Points on a hilly landscape, in no order, each with its height.
From any point a climber steps to the highest of the 2 points nearest to it. It stops when none of these is higher. Distance is the straight distance between rows; heights are no part of it.
Mosuf height 279: [ 31  14 -30 -43  22 -15 -37  12 -19 -12   2  24  53  19  15  41  -7  43
  51  -5   4  45]
Dimor height 231: [-28 -25  34 -27  23  42  -6  12 -17  23 -13 -42 -58   0  -4 -21 -26 -64
 -33  15 -48 -14]
fif height 70: [-16 -12  25 -52   4  -5 -78 -28   7 -24  20   6   4  19 -18 -45  35   2
 -29  -6  -5  18]
tedo height 253: [ -4  26 -21   9 -16  10 -15 -36  65 -20   6  38  -6   1   1 -12   7   8
 -10   6  27 -30]
Fimet height 423: [  9 -11  53 -46   4  19  -9 -30 -25  -4  18 -41 -11  16  -1 -39   1 -56
 -58  34   4  -6]
lim height 233: [ 23 -37 -22 -38   5  10   2 -36  34 -40  14 -11  44  32 -28 -20 -16 -14
 -43 -37   6 -17]
Mebi height 66: [-13 -33   0  -6   1  16  53  39 -19  21 -65  10 -66  -8 -30   6 -24  -6
  12  10 -10   0]
barel height 526: [  3  -4  35 -40   6  21 -19   2 -10  10 -28 -21 -27  23 -17 -41 -14 -40
 -41   3  13  -7]
bafil height 314: [ 24   1  46 -40 -34  22  25 -34 -19   7   3 -55 -10  11  30 -15   3 -24
 -42   7 -10  -1]
Bolep height 331: [-49  29 -21  13   5 -18  32  39 -21  23  -5  45 -15 -18 -17 -17   6  -5
  39  22  15 -23]
Gifem height 377: [-27   7 -30  11 -18 -36 -14  21  17   3  22  48  50  -9  20  10  15  39
  17 -21  14  15]
kera height 390: [ -9 -15 -11 -15  22 -12   2  80 -58  21 -40 -18  19  23   5  -1 -20   2
  25  22  -4 -28]
Kilef height 196: [ 25  27   8 -15   8 -19 -13  -2 -51   1   7  22  50 -45  59  34  23  42
  27 -18 -14  68]
poro height 458: [ 10  -2   7 -28  17  10 -34  40  -6   7 -35 -13 -25  28 -16 -28 -22  -9
   2  -3  12   4]
zesop height 582: [ 21   8  18 -19 -18  17  60  21 -60  41 -15 -24 -20  11  29  19 -20 -19
  12   9 -10   6]
kop height 418: [  0  -3  -2  64 -33  -2  53 -17  18  13   3 -27  31 -32  20 -13  19  18
 -22  14  13 -65]
Magu height 344: [ 56   9 -22 -33  26  -7 -64 -16   2  -9   1 -27  37  41   0  19 -20  31
  29  -8   6  57]
Bizu height 619: [-10 -18 -65  14  -4 -36  17  17  34 -35  19  56  46  -8 -21  45  -2  20
 -25 -27   1  12]
Laram height 188: [ 33   5  14 -24  19  15 -50  29 -19  13 -20 -13 -20  31   6   7  -6  52
  35 -21 -19  71]
Gilo height 136: [  1 -14  40 -53  14  19 -63  11   5   3 -41 -16 -27  28 -14 -16   8  26
   4 -25 -34  63]
Zavun height 234: [-23 -42 -38  -5  38  18   9  62  -7   6 -19  57 -53  -1 -22  28 -15   1
  43  -2 -12  16]
nifo height 307: [-52  20 -19  12  33 -33  -9  61 -24   8  13  60 -18 -14  -2 -11  22   3
  44   1   1  20]
ral height 203: [ 55  -4 -15 -11   3 -12 -33  -5   6 -23  21  21  39 -28  31  50  28  27
  16 -39  11  45]
morat height 510: [ -3 -27 -21  14 -31 -18  39  -7  37  -1   9  11  45  17 -17  46 -20 -35
 -36 -33  33 -36]
pomiv height 112: [-10  -3   7  -8  45 -20 -36  53 -84  -5  -1  29  25 -13  28  20   0  23
  58  29 -43  87]
kobok height 353: [  0 -11 -29 -16 -10 -31  14  27 -17 -16 -17   9  66  12   1  -2  -9  16
  -3  -2  15 -33]
bez height 98: [ -2 -20  36 -58  24  23 -83 -19  -4 -30  10 -10 -12  52  -9 -34  11  20
  -1   2 -39  41]
bepo height 638: [-23   3 -50  54  -9 -33  44 -17  18 -20  11  27  44 -30 -26  21   6  26
   0  32  11 -60]
luso height 286: [ -4  27 -13  22  26  -1 -23  42  -7  21  12  42 -34 -25   3 -11   8   9
  34 -30   2  54]
Kome height 347: [ 40  11  32 -15 -44   5  36 -37 -27  12  29 -49 -22  -5  49  17  14 -23
 -11 -10 -35   0]
nugef height 109: [-42   2 -21  49  10  16  14  23  20  27 -13  30 -59 -15 -16 -24 -25 -14
  19  -9  -8   7]
danuz height 154: [  6  18  17 -10  15 -25 -15  10 -66  19   4  18  39 -19  34  42  -1  18
  50   7 -16  91]
dede height 555: [ 35  -4  -7 -13  26  24 -32  -5 -21   2  -4 -60  13  66  -7 -29 -46 -20
  -6  43   6  -3]
ponuk height 455: [ -7 -12  11  20 -35   6  35 -54  40  -8  21 -18  10  12 -14  19   5 -35
 -89  -9   0 -36]
dobup height 521: [-30  28 -14  53  -9 -13  47 -13   3   5  -4 -10  17 -28  -3   5  19  44
   3  47  19 -65]
rov height 450: [ 12 -12  -2  16 -34 -12  44 -33   0   0   3  -1  18   3  12  27 -12 -20
   6 -20  18 -56]
zozo height 254: [-18 -13 -19 -24  49   7 -15  77 -39   7 -27  37 -30   5 -11  17 -13   9
  27   4  -1  37]
ziboz height 230: [ 26  21   7  13  -1  -6 -23   9 -14  -6  20  41  25 -24  39  18  31  39
  27 -43  11  60]
fiker height 509: [  0  18  15  44 -37  -4  33 -63  31  -7   1  -2   5 -24  -1   4  -2 -22
 -53  10  28 -35]
kef height 280: [-42  -4 -26 -13  57 -28 -17  84 -49   4   1  55 -18  -2 -17  19  18   4
  48   3 -28  53]
Voto height 709: [ 46   6  -3 -15  26  23  16  13 -35   9  -3 -56  19  21  10 -32 -41 -32
  -5  19  22 -21]
bem height 236: [ 37  17  -6 -45   6  24 -45  23  -9   5 -15  26  12  11  17  -4  -9  40
  32  -6  -2  30]
gam height 46: [-53 -18 -18  36   1   4  54  53 -18  20 -38  36 -63 -17 -23  18   5  12
   4  17  -3 -13]
buze height 261: [ 25  21   5   5  15  17 -43  18  -3   5   5  25 -34 -24  30  -6  36  32
  15 -47   0  63]
Lek height 242: [-16  18 -24  34 -13   3   0 -18  20 -17  -8  50  -1   5  -1  -5  -4  34
  18   3  31 -52]
gula height 174: [-35  -4  42   9   9  27   8 -13   2  21  -1 -39 -86 -28  -2 -28   7 -57
 -34   3 -39 -21]
tove height 121: [-40   9   4  81  21  27   5  13  39   9  -2  -4 -60 -19 -32 -37  -2   8
  11  25 -16  -3]
fop height 255: [ 37  39  17  73 -22 -28  37 -34 -30   3  19 -32 -29 -60  32  18  15   9
   8  33  -3  -2]
Zaluz height 197: [ 10  22  12  68 -28   9  54 -44 -21   4  -4 -15 -41 -34  27 -12  -1  13
  13  37  -1 -32]
lum height 313: [-23  20  10 -19 -12  18   2 -49  29  14  31 -26 -12   2  -4 -10  26 -37
 -38   7  21 -37]
ropin height 211: [ 19  -4 -18   8   3 -31 -25 -38  59 -41  14  13  15  -7 -27  16  26  11
 -11 -48  26  -4]
Timu height 389: [  5 -19   3   1  21  15  -9  48 -31  23 -50 -39  -5  29 -10 -19 -46   2
   9  29  -9   4]
Kog height 339: [-14  -1 -14 -32   7 -21 -14  57 -23  15 -12  10  44   9  -1   7  -6  12
  34   3  18  -9]
gor height 457: [ 26  16  11 -15 -36 -13  67 -16 -36  34  19 -17  -5  -8  66  21   8  -6
   1   6 -11  -7]
Beb height 144: [-24  21  29  71  -3  23  26 -18  32   7 -10 -19 -37 -19 -29 -19  -7  18
  17  52   1 -29]
piga height 222: [ 20 -20 -38 -28  11  -5 -18 -16  51 -48   4   4  32   4 -48  14  -3  -9
 -51 -48  15   7]
pozov height 453: [-30   1   1 -14   8 -17  49  53 -62  23 -36   0   6   0   9   9   8  -8
  26  27 -15 -42]
vab height 226: [ -3  29 -35  27  -4   0 -17  -5  12 -10  10  63 -17 -16  15 -23   9  43
  40   3   3   6]
pizev height 324: [ 10  21  10  50 -20 -36  58  -8 -56  11  36   1 -32 -49  40  32  25  12
  26  32 -27   4]
Zufo height 459: [ 20   0 -12 -12  -1  13 -38  16   3   9  -8 -30  44  60   4 -21 -65   8
   0  16  23  -9]
ran height 318: [-20  11  53  41 -24  -8   9 -80  13 -17  12 -48 -28 -31 -16 -31  23 -27
  -9  36 -16 -41]
vitem height 448: [ -6 -19   9 -19 -25   4  -7  -2  27   2  -7 -12  25  24   4 -10   3   6
 -15 -37  19 -28]
Mig height 481: [-10 -19  -8  23 -20  -6   0  -4  53 -10  14  -5  40   7  -2 -10  -8 -25
 -43 -36  26 -31]
zup height 408: [ 42  -6 -39 -32   1  -1 -44   1  30 -20   0 -10  55  32  -2  11 -56   6
   6   3  22  18]
fasa height 102: [-12 -30   9 -27  11  23 -27  41  17   9 -51   5 -60  14 -34  -4  -1  25
  16 -31 -26  41]
Ritin height 117: [-18   8   1  12   5  28   8  12  -2  15 -26   9 -60  -4   5 -40 -31 -26
   5 -20   6 -17]
vebo height 383: [-29 -19  12 -26 -10   2   4 -55  26   1  42 -44  23  14  -5  -4  27 -39
 -77  11  -3 -35]
vopit height 47: [-25 -29  19 -54  25 -10 -61 -32  -1 -46  18 -10  17  13 -38 -38  18 -28
 -55   2   7 -20]
Kiko height 296: [-11  -3 -15 -33  12 -35 -29  50 -25  -6   0  30  65  14  18  21   8  39
  55  13 -12  19]
rufid height 229: [-11  23 -21 -16   7  19 -14  27  40   8   0  10 -24 -20 -18 -38  33  23
  32 -27 -14  -2]
Zifal height 251: [ 23 -17 -13 -48  12  14 -30 -22  21 -42  17 -24  23  58 -10 -36 -11   7
 -31  -7   2   8]
sifu height 135: [-17  26  30  40 -10  26  19 -11  -1  28   7 -23 -44 -24  26 -27  -7 -52
  -4  -4  -5 -25]
gevo height 297: [-30  33  -7  25  -2   7  56   4  -1  38   1  12 -32 -26 -11  -8   3  -9
  38  32   9 -40]
derog height 272: [ -8   4   1 -23  12  14 -40 -45  42 -20  22   4 -12  10 -10 -11  29 -18
 -33  -7  10 -45]
dilof height 327: [  3 -11  45 -29  -3  31   6 -15 -29  29 -11 -58 -68  -5  28   7 -30 -59
 -29  27 -38  12]
Zota height 83: [ -8 -60  -1  -5  14  34  14  64  11  11 -55   4 -50  18 -26  -9  -5   2
   5  -9 -23   9]
tofa height 597: [-10  -6 -47  51 -17 -26  40  -8  28 -29   7  50  44 -32 -32  34  -8  -7
 -26  -2  17 -24]
Vop height 410: [  0   3  17  53  -6   6   7 -92  38 -18  40 -46   5 -19 -12 -12  14 -26
 -30  34 -16 -59]
Mog height 257: [-29  23   2   6  -8  17  14  -3  43  24  -3 -11  -7 -19 -21 -24  12 -13
  30  -2   3 -31]
Pid height 460: [  6 -18  26 -11  -4  29  35  23 -40  34 -31 -40 -62   7  10  28 -41 -47
  -1  10 -22  11]
fumod height 465: [ -5  16  -4  57  -7  -1  14 -66  62 -21  21 -18  14 -21 -32 -12  -1 -17
 -14  16  13 -41]
rez height 140: [ 19 -37  36 -33   6 -13 -74 -48  18 -42  54   6  29  13  13  20  23   5
 -43 -20  -8  69]
furat height 369: [ -8  11  26  14 -42 -24  34 -22 -15  14 -25   1 -18  -4  -7  18 -13 -27
  25   3  16 -41]
nem height 407: [  1   4   5  -5 -26 -14 -34  16  38 -10  -4  11  25   5   8  -8  15  37
  -2 -26  16  19]
vevov height 199: [ 22  19 -11  -2  15 -18 -38 -47  29 -37  21   6  -3  -6   6 -15  10  26
   8 -58  19  29]
fota height 420: [  2  12  29  40 -26  -7  62   5 -49  36  -3  -6 -43 -36  25  37  15 -19
  34  21 -22   3]
pazip height 561: [ 12  -2 -16  51 -28 -23  63 -39  26 -21  -2  21  31 -25 -22  31  -7 -25
 -49  22  30 -38]
famel height 354: [-41  29 -31  22 -10 -26  15  39  12  14  22  42  42 -20  -2 -25  16  14
  18  10  26  -9]
Budav height 179: [ 61 -15 -21 -27  -2  10 -38   0  42 -38  16  18  52  10   6  41  23  25
 -24 -36   2  41]
Mebop height 285: [ 54 -19  -4 -53  21  -1 -56 -35  12 -38  16 -31  43  52 -19  -8   0  16
  -5 -16   2  47]
Zoru height 160: [ 61 -27  10 -21  15   1 -53 -37  19 -38  27   7  41  19   3  59   0  14
 -53 -34  -3  75]
mus height 593: [-29   9  16  14 -29 -19  71  23 -53  42   7   1   0 -13  22  32  24 -11
  34  29 -18 -37]
vug height 400: [  6 -15   8 -27 -17  -1  37   9  -7  14 -21 -28  38  32  -1 -23 -17   8
  -4 -10  13 -28]

Call two points neighbours if one is among the 2 nearest of the other. Go from one point of each pair to the other, from neighbour to neighbour, staying as high as possible. Name the lowest point that can't be avoided.
mus, barel -> Timu
Bizu, morat -> Gifem
mus, zesop -> bafil
bepo, Bizu -> tofa

Where does a climber stop that starts at each point below?
vopit -> bepo
ran -> bepo
Kiko -> morat
